The views of a scene show one set of named points, each view turned or mirrored, and shifted as a whole, with a little noise and some points left out.
In the rows, 100 means zero.

Scene 1
View 1
goket: [102  88 112  98 109  80  93  99 103  91 101 113  90 102  97  80 106  84
  72  99 109 108 111 109 106  87 102 107 106 113  99 105 113 103 104  98
  95 106  96  96  93  90  94 111  97 123 105 109  80 114 110  67 100  94
 121  84 111  97]
nul: [103  84 110 102 103  87  92 100  98  96 104 108  93 109  94  87 107  87
  76 101 100 113 112 103 103  92 101 110 110 114 101 108 111 103 106 107
 100 108 105 101  85  89  98 113  93 113 105 105  73 111 109  80  98  98
 117  86 105  98]
Toz: [105  83 106 108  98  99  85 103  87  90 106 102 102 107  91  94 109  98
  74  90  82 111 119  89  89 112 101 102 116 112 107 101 108  99 108 107
 118 107 119 131  94  87 100 113  93 109 106  99  85 105 113  92 102 101
 123  82 108  98]
lefi: [112  86  98 110 108 108  77  99  81  73 103 104  99 101  97  99 108 102
  65  74  75  99 124  78  77 134 109  86 116  98 118  82 109  89 101  83
 127  94 124 157 125  93 105 102 100 127  99 101 117 108 127  82 106  90
 136  80 112  99]
gitef: [104  77 109 105 106  95  91 103  91 109 110 109  94 116  90  99 106  89
  86 113  92 129 103 102 105  96  99 118 116 116 110 109 112 102 109 122
 103 111 120 100  71  94 104 114  94 101 107 103  59 115 107  91  92 100
 105  90  94 101]
toge: [102  87 107  97 118  83  90  97 103  87  99 115  85 101  98  86 106  83
  71  97 107 110 107 105 106  97 106 107 106 106 107  96 116  99 101  92
  97 101 101 102  99  94  99 106 101 129 102 111  90 118 117  61  98  90
 119  86 106  99]
Nuzi: [102  84 108 102 110  87  90  99  98  92 103 110  91 106  95  89 106  88
  75  98 101 110 110 103 102  97 104 105 110 111 106 103 112  99 103 100
 102 105 105 106  95  92  99 110  97 119 104 107  81 114 113  72  99  94
 119  84 106  98]
muma: [102  89 108 101 106  85  89  98  99  82 102 109  96  98  97  81 108  90
  65  88  99 102 118 100  96  99 105 101 109 107 103  98 109  99 100  92
 105 104 100 116 107  88  96 108  98 124 103 107  95 110 114  69 105  92
 129  81 113  96]
zib: [100  88 107  96 120  78  91  96 107  84  97 116  81  98 100  81 105  80
  69  98 113 104 107 110 108  91 106 105 103 105 105  94 116  99  98  87
  92 100  94  97 103  95  97 102 103 133 102 113  93 118 118  53 100  87
 123  84 109  98]
samed: [102  84 111  98 112  81  94 101 104  95 102 113  88 105  96  85 105  83
  76 105 107 114 109 108 108  88 101 113 108 113 104 106 113 102 103 104
  95 106 101  92  86  93 100 110  97 118 105 110  74 116 111  69  98  94
 116  86 105 100]
deg: [102  80 106 101 120  90  90  99 100  98 103 114  81 109  97  96 104  80
  80 111 103 122  96 106 110  97 105 113 110 108 114 100 118 100 103 103
  95 100 112  96  87  99 104 104 100 119 103 112  78 122 115  68  91  88
 108  91  96 105]
zubez: [100  87 110  95 116  79  92  98 108  89 100 115  84 100  99  80 105  81
  71 101 113 109 106 111 110  87 104 107 105 108 104 100 116 102 101  94
  92 103  94  92  97  94  96 106 100 128 103 112  84 118 115  58  98  89
 121  85 108  98]
View 2
Toz: [104  90  95  92 104 114  96 109  82  81  95  90  88 108 106  80  97 121
  85 106 117  97  68 114 118 102 120  89 101 124 107 118  99 106 109  88
 103  83  94 105  97 111  98  99  93  78 118 127 118 110  91  94 105 102
 108  87 107 113]
zib: [ 81  91 104 110 108  98  98 117  71  81  99  86  83 108 107  92  82 110
 118 105 124  95  74 104 118 113 112  88 113  91  90 107 102  99  94 103
 104  97 111 107 106 108 108  68  98  83 119  97  97 117  87  75 102 104
 114 128  87 114]
zubez: [ 75  91 106 107 108  97  99 117  69  84  98  86  83 108 108  91  81 112
 118 106 124  92  77 106 115 113 111  83 114  90  87 109 105 101  93 101
 106  98 109 107 108 107 107  68  99  84 118  95  99 118  89  75 103 103
 112 130  85 115]
muma: [101  85 100 108 107 103  96 107  81  78  97  89  86 107 109  89  91 113
 107 104 118 102  64 110 124 108 120  92 106 103  99 108  97  94 100 100
 106  92 109 105  99 113 104  80  90  85 119 118 104 115  91  86 100 109
 121 111  98 106]
samed: [ 78  98 101 104 109 101  97 122  70  83  98  79  85 113 105  86  87 118
 109 103 130  91  80  99 116 112 110  86 114  95  94 112 108 105  94  98
  98  90 105 107 106 109 110  80 105  74 120  99 102 109  82  74 109 100
 105 114  92 119]
lefi: [121  71  99  96  94 116 102  90  93  82  94 112  87  96 107  82  94 112
  83 111  94 110  60 134 121 101 130  93  90 136 102 119  88  97 120  91
 116  92  94 101  94 111  84  87  71 103 116 139 118 127 110 110  88 110
 120 100 105  97]
Nuzi: [ 86  93  99 100 107 104  97 116  73  82  96  85  85 109 106  85  89 117
 104 104 124  93  74 106 117 110 115  86 109 103  97 111 103 103  99  96
 101  88 103 105 104 108 104  83  96  79 118 107 106 113  88  82 105 101
 109 109  95 116]
nul: [ 86  99  99 100 111 106  96 121  72  80  97  80  87 112 105  85  91 122
 101 105 129  91  75 100 116 108 112  85 110 103 101 112 105 105  98  93
  98  84 101 107 101 110 108  89 104  71 119 108 108 108  82  79 110  99
 106 101  98 121]
gitef: [ 71 106 101  85 110 110  98 127  67  88  94  78  84 113 102  76  94 128
  93 107 134  83  86 103 106 106 106  78 109 116  99 121 114 118 101  85
  97  79  86 107 109 106 107 102 109  66 119 102 115 105  83  80 117  91
  91  94  98 130]
deg: [ 66  94 104  96 106 103 101 121  64  89  96  89  80 108 102  83  84 118
 108 109 126  86  85 109 109 110 108  78 110 104  89 116 108 112 101  92
 106  92  97 105 112 103 105  78 102  81 119  94 106 115  89  79 107  95
 101 121  89 125]
toge: [ 82  87 103 106 106 100  99 114  74  83  97  89  84 107 108  88  84 113
 113 107 121  98  74 110 117 111 114  86 110  99  91 110 103 101  99  99
 105  94 108 105 105 108 105  73  96  86 118 103 103 118  91  80 100 103
 112 123  92 114]
goket: [ 86  94 100 108 110 102  95 119  73  79  98  78  87 111 109  90  87 115
 113 102 126  95  72  99 119 110 114  89 112  93  96 107 104 100  95  99
 100  91 111 108 102 112 110  76 101  76 119 103 101 112  83  75 105 103
 114 113  94 116]
View 3
toge: [ 86  96 120 109 108 113 111  87  92 111  98  97  95  96  95 110  98  81
  98 115 101  99 109 100 106 103 102 113 115  73 106 105 105 125  84 104
 101  98 113 120 110 106  95 115 102  99  83 112 116 121 109 108  88 107
  96  93 100  96]
nul: [100  81 117 106 120 114  99  91  89 118  93  90  86  92  99 108 110 102
 106 102 112  98 112  97 112  98 111 111 114  75 116 107 107 123  90 112
 107  94 114 121 108 105  92 119  96  94  77 105 111 120 109 109  81  97
 105  90 103  95]
muma: [ 89  97 110 104 115 116 107  83  90 113 101 109  89  94  93 116 103  87
 100 112 100 103 108  93 105  95 106 121 110  77 102 108 101 111  94 110
  99  93 109 113 104 102  91 114  95 103  87 107 118 116 101  97  94 104
  97  92  94  97]
samed: [ 94  83 123 107 113 114 101  91  90 114  93  85  90  95 102 107 104  93
 105 109 110  98 109 100 111 102 106 108 117  69 115 104 110 130  81 107
 109  98 117 126 113 106  94 120  99  92  78 109 113 123 110 113  77 104
 102  89 107  94]
goket: [ 91  87 120 105 115 118  98  87  87 116  97  92  86  95 102 111 104  87
 106 112 107 101 108  98 110  98 104 110 114  69 108 105 108 124  84 104
 105  97 115 124 111 101  92 121  96  95  82 108 119 122 102 107  82 104
  98  87 103  95]
Toz: [105  90 104 102 125 103 108  90  91 117  95 108  90  83  87 108 111 109
  97  97 107  95 119  91 109  94 117 126 106  88 114 109  96 106 109 124
 105  85 104 105  97 104  92 109  93  99  82 100 100 114 111  99  94  93
 110 102  92  94]
gitef: [109  76 122 108 123 102 102  98  91 119  84  78  92  86  97  97 112 117
 101  92 120  87 119 100 112 107 118 111 115  79 130 107 107 133  92 117
 116  93 114 120 110 112  95 116  98  87  70 102  93 121 124 121  74  92
 114  96 109  95]
lefi: [ 93 113  93 101 118  92 130  84  98 107 104 137 104  85  72 113  98  90
  82 106  88 101 119  85  97  95 112 142 101  97  96 111  86  90 120 122
  92  82  97  88  89 107  91  98  99 113  92 105 103 111 114  89 120 100
 103 111  76  98]
Nuzi: [ 93  93 114 106 115 109 110  88  93 113  96 100  93  93  93 109 102  92
  97 108 105  98 113  97 106 101 108 118 112  78 110 106 102 117  94 111
 103  94 111 116 104 107  93 114  98  98  82 109 109 120 111 107  89 100
 102  95  97  98]
zubez: [ 84  94 126 109 106 114 109  88  92 111  96  93  94  99  98 109  95  77
 100 117 103 101 108 103 106 105 100 107 120  67 107 104 109 131  77 100
 103 101 117 126 113 108  96 119 104  97  81 117 118 124 110 111  85 110
  91  88 105  96]
deg: [ 94  90 129 111 111 103 111  92  95 112  90  85  99  93  97  99  97  91
  96 109 110  93 115 103 106 111 106 108 118  72 118 103 109 135  83 106
 108  97 117 120 113 115 100 115 105  91  77 114 105 125 124 120  80 106
  99  93 106  97]
View 4
nul: [ 96  91  86 111  89  89 104 113 117 100 115  85  93  88  78 114  96 111
 103 103  94 100 117  95 101  81  94 109  91 103  94  90 104  87 108  92
 100  95  97 101 120 123  98 102 107  96  95  84  86  82 107 101 114 108
 103 115 106  77]
gitef: [ 98  99  82 106  90  89 103 110 114 100 126  87  98  87  63 124  95 102
 111  98  73 104 128 105 101  76  90 101  92 111  96 101  95  92 105  97
 100 105 103 107 126 131 106 102 106  77 101  87  86  84 111 100 110 102
 111 122 115  84]
zib: [105  84  82 117  95 101  93 119 112 115 106  81  93  98  92 121  99 122
  96 106 110 100 115  90 104  94  94 120  81  91  94  97 116  91 114  95
 104  87  97  99 123 121  92  99 112 115  86  83  97  77 105 109 118 113
 104 118  92  82]
Nuzi: [103  92  82 114  90  95  98 112 112 105 108  84  91  89  83 116 103 115
 102 100 101  99 112  94 104  85  97 113  87 100  93  94 107  83 108  95
  96  93  99  98 118 118  93  99 110 100  94  86  89  82 104 107 114 106
 103 115 102  78]
zubez: [108  83  78 115  96 103  92 118 108 118 107  79  93  96  90 126 100 122
  97 105 108 103 116  91 105  96  91 119  79  89  95 101 114  92 112  97
 104  90 100 101 126 122  93  98 114 115  86  84  98  76 105 110 116 112
 105 122  91  83]
samed: [ 99  86  84 110  94  96 100 117 114 108 114  83  95  92  80 122  95 116
 100 105  98 103 121  94 101  88  92 115  86  98  96  92 108  92 112  94
 107  93  97 104 126 127  99 102 109 104  89  84  92  78 107 103 116 111
 105 119  98  82]
muma: [105  92  83 117  86  95  94 112 114 107  98  82  85  88  91 109 107 118
  97 103 116  95 103  89 105  88 102 117  88  96  89  90 110  79 106  92
  90  86  95  92 110 108  85  96 112 105  91  89  88  83 101 112 115 105
  96 111 100  72]
toge: [109  90  80 116  90 100  90 114 110 111 102  81  89  92  90 118 104 118
  97 102 110  99 109  91 106  90  97 117  84  95  91 100 111  84 108  97
  94  89  99  95 116 113  88  96 115 108  90  88  92  79 104 113 116 107
 100 116  99  78]
lefi: [125 115  73 121  67 100  73  97 106 108  88  83  75  79  94 105 128 110
  98  89 117  88  80  96 117  82 118 109  90 105  74 111  97  62  91 101
  58  90 103  78  87  87  70  81 122  85 103 104  79  89  97 132 112  92
  91 113 113  60]
goket: [ 99  83  86 113  94  94 100 118 115 107 109  82  93  93  87 115  98 118
  97 106 105 100 116  90 101  88  92 116  86  96  96  86 112  87 113  92
 104  90  95 100 123 120  94 102 108 109  89  81  91  80 105 103 116 110
 101 114  97  78]
deg: [110  92  76 110  92 103  92 115 110 114 115  82  97  95  79 133 101 113
 103  99  90 107 122  98 106  91  89 111  81  97  93 110 107  92 109 101
 103  98 105 105 128 128  98  98 113  98  92  86  95  78 109 108 112 109
 111 127 101  86]
Toz: [103 106  83 112  79  87  95 103 114  97 106  86  86  79  76 107 109 106
 105  95  95  93 104  99 106  74 106 104  96 111  87  93  96  74  99  95
  81  98 102  92 105 108  90  94 111  80 106  94  77  89 103 110 112  97
  97 109 115  67]

Which points are out of place in each view (at most two, in the order of its rows)? Write - if all are in place.
view 1: zib, zubez
view 2: -
view 3: Nuzi
view 4: toge

Scene 2
View 1
mopo: [ 90  85 122 119  80 135 104  85  81  87 103 142  90 119 112  60 121  55
 117  66 111  75 121  80 119  86  74  99 133  63 100 119  97  65  61 100
  71  80 114 116  51  95  90  91 105  95 131 101 151  97  99 100 100 106
 122  90 107  85]
mota: [113  90 105  90  89 116  97  91  88  73  85 132 108  85 114 122 115  85
 100 121 101  94 130 100  88  87  96 113  97  76 107 111 111  46  90 120
 101 114  90 110  93 100 111  97  98  92 107  90 127 102  98  90 129 100
 109  92  98  91]
bipe: [112  74  93  75  99 106 108 104  80  78  76 151 110  74  89 108 110  92
  97 115 103  99 129 115  78  74 109 113  74  77 109 104  81  67  98 101
 102 116  80 113 112 100 114  91 105  84 124 111 125 110 100  89 128 104
 110  93  87 102]
kenu: [ 88  88 103 102 103  97 113 105  88 101  98 115  87  96 110  81  98  69
 117  90  98  87 116  98  91  71  96 106 102  85  93 110  83  96  67 102
  94  95 100 114  76  97  88  99  78  86 136 107 130  95 101 108 117 101
 107  85  93  93]
roza: [103 113 102  99 104  92  91  90 107  64  91  87 103  80 132 152  90  86
 102 149  91 100 130 102  71 100  93 111  92  90  96 108 133  54  80 133
 122 124  95 101  92  94  99 115  69  99  98  72 106  87 102  87 146  86
  99  93  94  91]
kapu: [ 99  83 116 105  81 135 102  86  76  79  93 151 103 104 106  79 120  65
 108  79 110  82 125  89 106  83  84 102 116  64 107 117  90  58  75 102
  78  92 103 113  70  97 105  90 111  96 126 103 149 106  97  95 109 107
 126  92 102  84]
bupi: [ 94  74  94  84 111  89 127 126  82 117  93 127  82  85  82  63 104  84
 117  81  99  99 112 113  86  56 114 110  75  86  90  99  52 121  70  78
  91  95  84 122  93  94  93  94  84  75 158 130 128 106 104 107 113 104
 107  85  82 107]
tuv: [ 89 106 113 118  96 120  92  83  92  79 102 100  95 102 132 107 106  61
 109 105 100  85 123  82 106  94  76 106 124  76  94 118 121  57  63 120
  95  94 116 104  63  97  90 102  82  99 111  83 128  87 103  99 117  97
 110  90 106  84]
bom: [ 88  87  90  91 118  82 124 119  90 111  93 105  81  88  99  83  94  85
 114  96  94  96 115 112  80  66 109 111  77  89  84 100  71 116  69  89
 109  99  86 112  92  97  86  99  71  76 142 111 117  97  98 107 124  99
  99  85  83 105]
busan: [ 88  87 117 117  81 139 104  87  81  85 100 139  92 113 114  71 117  57
 116  73 106  76 116  81 112  87  79 105 132  66 101 122  98  63  61 103
  72  84 115 116  55  93  92  89 100  97 127 101 150  95 101  99 102 107
 119  90 105  84]
Vofim: [106  93  97  88  98  98 101  98  90  77  85 118 104  77 110 124 106  86
 101 125 103 101 124 108  78  85 102 109  85  83 102 104 104  66  87 112
 109 116  88 109 101  96 103 102  89  89 117  94 118  99 101  94 131  94
 105  89  89  97]
Rofu: [ 99  89  99  89 103  98 108 101  91  87  87 118 100  77 104 114 101  90
 100 118  98  95 123 108  80  80 100 114  85  81 100 109  97  77  82 110
 104 116  91 113  98  99 100  99  87  90 119  96 120  99 100  97 126  99
 105  89  89  98]
View 2
bupi: [105 120 108  88 112  84 151  67 119  69 109 109  77  77 109 106 126  86
 129  85  79  67  64 124  92 115  94  91 110 105  80 114 109 106 114 141
 121  78 124 118 106 118 120 119 128  93 114  96 104 119 125  86  88  93
 116  62  94 121]
Vofim: [103  90 100  86  95  83 113  97  96 101 107 124 104  95 123 108 108  97
 103 103 104  84 113 109 107  93 102 112  76 113 113  99  85 110 117 110
  94 112 101  96  93 100  97 130  98 103 107  99 103 105  84 116 114 120
  75 110 103  70]
bipe: [ 97  76 106  83  94  80 120  89  90  93 118 122 113  88 119 108 114 101
 106 106 100  81 126 130 104  97 101 109  62 108 101 106  93 104 122 112
  90 112 105  91  94 113  94 129 101 103 105 106  89 115  85 110 113 135
  74  97 101  61]
roza: [107  87  96  89  94  96  90 121  94 117 104 142 117 115 123  98  92  93
  81  97 130  86 127  81 114  84 102 138  81 129 144  79  76 112 107 109
 101 121  93  95  90 104 101 137  84 104 113  83 127 102  78 123 120 115
  62 127 104  63]
tuv: [ 96 122  96  92 107  88  96 113 118 106  74 137  79 105 147 104  89 108
  93  80 105 108  90  78 104 101 100  99  95 112 132  90  86 126 129 108
 103 110 103 108  94  92  91 110 105 117 118  83 135  84  55 132 105  92
  89 119 122  98]
bom: [109 107 110  89 107  90 138  78 116  79 110 117  90  89 107 103 116  84
 115  87  93  67  82 109 104 108  96 109 102 111  96 107 102 106 108 134
 114  88 124 111 103 113 119 129 116  93 112  93 109 115 115  93 102 103
 104  80  92 103]
mota: [ 92  93  99  84  95  76 106 103  98 109  94 126 105  97 138 114 106 112
 101  98 102  99 113 115 108  92 106 101  72 104 117 105  83 114 136 101
  87 118  97  92  94 101  85 117 101 115 106 102 105  98  63 123 110 120
  73 115 113  64]
Rofu: [ 99  97 103  86 100  85 118  94 103  99 105 125 103  95 123 103 108  98
 104  96 104  81 110 111 104 101  99 106  83 113 111 105  88 108 121 115
 103 108 106 101  96 110 100 129 104 105 112  99 103 106  86 113 107 116
  89 103  98  77]
busan: [ 83 135  96  95 111  78 112  96 128  93  64 125  64  89 157 109  98 118
 114  75  82 116  69  98  93 108 103  67  94  94 115 111  97 129 150 108
 100 106 104 110  93  86  80  92 119 123 122 100 120  80  48 130  87  88
 104  99 129 105]
kapu: [ 81 120  96  92 106  71 116  91 115  94  75 122  75  86 154 115 109 123
 115  86  81 110  83 117  97 104 101  68  80  89 101 117  98 127 149 105
  95 107 102 101  96  87  76  96 120 123 114 107 108  85  45 124  94 101
 100  98 126  90]
mopo: [ 79 136  95  96 114  79 114  95 130  92  61 119  62  87 162 115 104 120
 115  75  79 115  66 105  98 107 101  59  95  93 103 110  96 135 154 110
 102 108 102 112  94  84  78  85 127 124 118 102 124  77  46 126  90  84
 108  98 129 115]
View 3
kapu: [ 68 129  88  70  87 111  90  81  90 152 122 120 128  86 125 107 118 106
  81  93  98 134 129  83  81 101  88 104 119 101 102  78 122 101  89  81
  48  99 119  77  86 142 106 127 104  79  86 104 120 103 100  71  93 101
 114 106 117  78]
kenu: [ 83 123  91  95 103 108 107  86  83 104 124 106 118  78 110 114 113  99
 108  93  85 107 110  80 110 102 101 109 129  97  96  94 116 101  79  91
  75 110 115  88 105 114  90 111 117  97  97 101 106 103  88  87  98  85
 102  90 103  87]
bom: [ 97 117  99  94 102  92 109  87  89  69 134 102 119  78 104 123 111  97
 114  89  89  89  97  67 129  97 102 109 138  97 105 100 116  99  74  99
  81 112 120  87 101  95  92 100 127 122 103  94  91  94  82  90  95  75
  94  87  92  88]
Vofim: [ 71 104 102  79  85  99 102  82  91 115 119 108 131  87  93 112 111  98
  87  85 108 110 108  67  97 102  90 101 123  97 108  95 103 102  87  92
  60 103 109  69  83 112 101 114 110 111  96  91 105  86  96  73  97  74
 104 100  94  91]
mota: [ 59  95 101  69  68 106  98  85  92 138 104 111 135  92  85 103 106 103
  69  89 107 114 116  70  79 106  87  95 115 104 107  94  87 102  92  97
  51 106  97  61  79 114  97 117  91 106  97  90 105  80 104  68 103  75
 103 102  92  94]
mopo: [ 73 136  81  81 109 122  92  86  82 152 119 117 117  75 138 104 122 107
  90 101  84 144 133  94  84  98  92 109 116 102  93  69 129 103  91  75
  54 100 115  85  98 148  94 124 109  66  88 116 122 120  93  81  95 118
 120  98 123  73]
tuv: [ 64 111  79  95  88 124 101  97  78 147  92 116 119  77  94  90 105 102
  85 100  88 124 110 100  78 100 108 110 109 116  93  85  97 102 101  89
  73 116  93  70 108 122  81 121  94  80  98 110 110 105 100  85 120  92
 103  85 108  93]
busan: [ 70 133  80  81 102 120  95  86  82 151 116 121 121  74 132 100 119 105
  90 103  82 143 129  94  85  96  96 106 112 103  91  68 122 103  89  77
  59 103 108  86  99 140  95 125 108  69  89 115 124 115  97  80 101 112
 115  98 119  77]
Rofu: [ 70  99 101  83  85  96 103  83  91 105 116 106 128  86  90 112 106  99
  89  89 105 104 107  70  99 104  94 102 126 103 107  98  98 106  82 101
  67 108 106  70  90 103  97 115 107 118  98  88 100  83  97  74  98  66
  99  94  91  94]
View 4
tuv: [108  99 119  94  95 133 114 129  99  91  83 122 114  86  80 112  91 100
  96 101 125  97 101 120 131 119 122 147 118 105 114  93 112 104 112 104
 122  89  73  97 135  95 138 128  95  96  82  87 112  98  85 102 117  98
  93  53  73 106]
bom: [ 73  94 111  79 121 103 110 130 107 122 127 114 127 107 112 104 120 108
  92 103 113  96  94 106 104 111  97 119  88  89  95 109  88  87  82 106
  97 109  70  89  96 110  91  70  74 101  94  88 100 100  92  89 108 111
  96  99  94 125]
kapu: [ 89  99  94  86  94 124 100 125  92 101 117 117 116  74  81  94  89  98
  86  88 122  97 101 102 140  99 116 134 107 104 108  78  98  97 106 105
  91  90  52  97 128  90 121 106  97  95  85  82 111  95 110  91 105 105
  85  83  74 120]
bupi: [ 62  98  97  75 121  93 102 135 101 127 148 113 135  98 110  95 117 101
  90  97 103  90  91  97 117  95  96 116  80  86  89  98  75  82  82 108
  82 109  54  91  95 106  83  63  79 101  97  87 104  92 105  88 103 122
  88 119  84 140]
busan: [ 89 105  96  90  87 138  95 139  97  94 115 122 127  66  69  99  93  88
  91  94 122 100 102 116 159  96 129 153 115 101 116  75 100  91 116 105
 103  85  53  90 132  83 131 126 103  94  78  80 121  89 100  96 109 116
  76  72  66 125]
kenu: [ 81  97 108  84 108 112 111 131 107 112 118 118 127  96  94 104 108  98
  96 100 115  97  98 113 119 106 107 138  95  97 102 100  93  91  94 104
 105 105  63  91 114 102 107  95  83  98  86  88 106  98  91  93 112 115
  90  88  80 124]
bipe: [ 94  78 102  87 114 103 118  93  73 112 111 122  91  92 112 101  94 123
  80  88 115  91  97  82  84 114  96  88 103 117  91  82 103 113  92 104
  85  95  63 107 122 100 107  67  88  95  90  80  88 110 117  88 100  80
 110  95  94 103]
mopo: [ 86 109  92  90  89 139  91 143  99  93 117 120 132  60  66  93  88  82
  93  92 119  99 105 116 168  95 129 157 114  99 118  73 100  84 115 105
 103  87  50  91 131  81 132 127 103  94  82  81 126  86 103  93 107 123
  72  74  60 130]
roza: [128  77 134  99 108 115 136  98  93 101  66 124  87 114 106 122  96 125
  95 102 125  96  97 108  74 148 107 112 112 123 106  99 120 130 103  98
 125  97  87 113 135 107 139 103  88  94  75  87  93 117  84  99 116  66
 120  57  94  77]
mota: [105  83 102  92 101 119 115  98  75  97  97 125  94  83  93 101  87 119
  82  87 124  94  98  95 105 118 112 106 114 119 104  74 112 119 107 103
  94  86  61 110 138  93 127  98  97  92  82  79  97 108 112  94 105  80
 106  73  84 100]
View 5
Vofim: [111 112 105 106  93 107  94  95 112 106  85 113  93 110 110 105  95 108
 101 105  85 105 100  86 105  93  97 102 116  95  81  82  90 119  89  98
  97 126  95 114 129 115  80  95  85 116  91 105 126  81  85  97 120 118
  89  97 100 117]
busan: [ 71 142 133 118 107  92 108  90 115 115 115 113 110  70  70  96  74 122
  81 102  55 105 132  79  78  99  71 108 125 103  80 141  79 130 124  99
 105 108 115  90 153 102 102  83 126 113  77  87 105 104 102 112 113 135
 104  68  71 114]
mopo: [ 68 143 138 120 110  84 111  88 117 112 118 114 115  61  66  94  78 123
  81 102  49 102 136  76  77 101  68 107 123 109  84 149  75 132 123  97
 109 108 117  89 157 108 103  80 131 113  72  84 103 107 107 113 111 136
 110  63  67 109]
mota: [101 122 111 113 103 107  96  89 118 112  89 112 101 106 112 103  81 109
 104 114  77 110 103  81  86  85  87 103 120  85  71  93  95 116  88  98
  94 128  92 108 148 119  80  91  98 104  84 102 129  77  82 108 117 126
  93  85 104 124]
bom: [100 109 106 102  94  96 107  88 109  99  91 124  88 105  92 101 114 121
  93  93  92  92 118  90 133 124 106  87 110 129 110  97  71 142  92  96
 116 102 113 110  96 102 100 103  88 132 105 102 113 132  99  73 111 110
  98  94  85  93]
Rofu: [110 114 106 108  95 102  98  94 115 107  88 116  93 111 106 101  96 115
  98 104  86 104 105  84 104 102  93 100 114 100  87  89  89 125  87  97
 104 114  96 112 122 113  86  94  87 116  93 104 120  95  89  91 119 114
  94  95  96 112]
kenu: [ 91 124 121 108  94  94 103  94 111 105 106 123  92  92  84 105  97 119
  91  94  76  95 120  88 112 112  90  93 112 115  99 112  79 132 104  99
 112 104 114 101 116 101 102  94  98 121  90  97 108 119 101  92 112 120
 101  85  82 104]
bipe: [104 105  93 108  91 106 103  80 119 108  69 105  99 127 124 100  96 108
 105 108  95 113  99  82 105 106 107 104 110  96  79  78  86 131  75  88
 104 126  89 126 127 121  81  97  90 108  99 107 135  84  78  86 114 120
  91  94 106 118]
kapu: [ 69 132 125 122 106  90 109  82 118 118 104 106 117  84  87  93  72 121
  83 110  64 114 125  79  73 103  75 113 118  99  75 129  81 134 112  90
 112 120 104 104 164 113  94  82 127 104  79  89 115  93  96 107 111 134
 103  67  77 111]
roza: [133 122 106 101  96 116  72 119 105 107 104 122  78 113 116 115  92  97
 113 101  77  98  81  85 100  62  84  89 116  72  81  72 103  92  81 109
  72 116 102 107 122 109  71  87  65 118  80 118 119  76  85 118 123 109
  87 110 115 130]
bupi: [ 80 108 104 111  88  90 122  73 114 102  79 117 107 108  87  95 111 126
  86  94  91  98 131  87 135 142 113  97 108 138 108 106  65 162  96  89
 133 104 109 116 102 101 106 109 102 121 111  96 115 141  96  62 103 117
  98  79  79  87]

Which points are out of place in each view (at most two, in the order of its rows)? Write - if all are in place.
view 1: bipe
view 2: bupi
view 3: Vofim
view 4: kapu
view 5: -
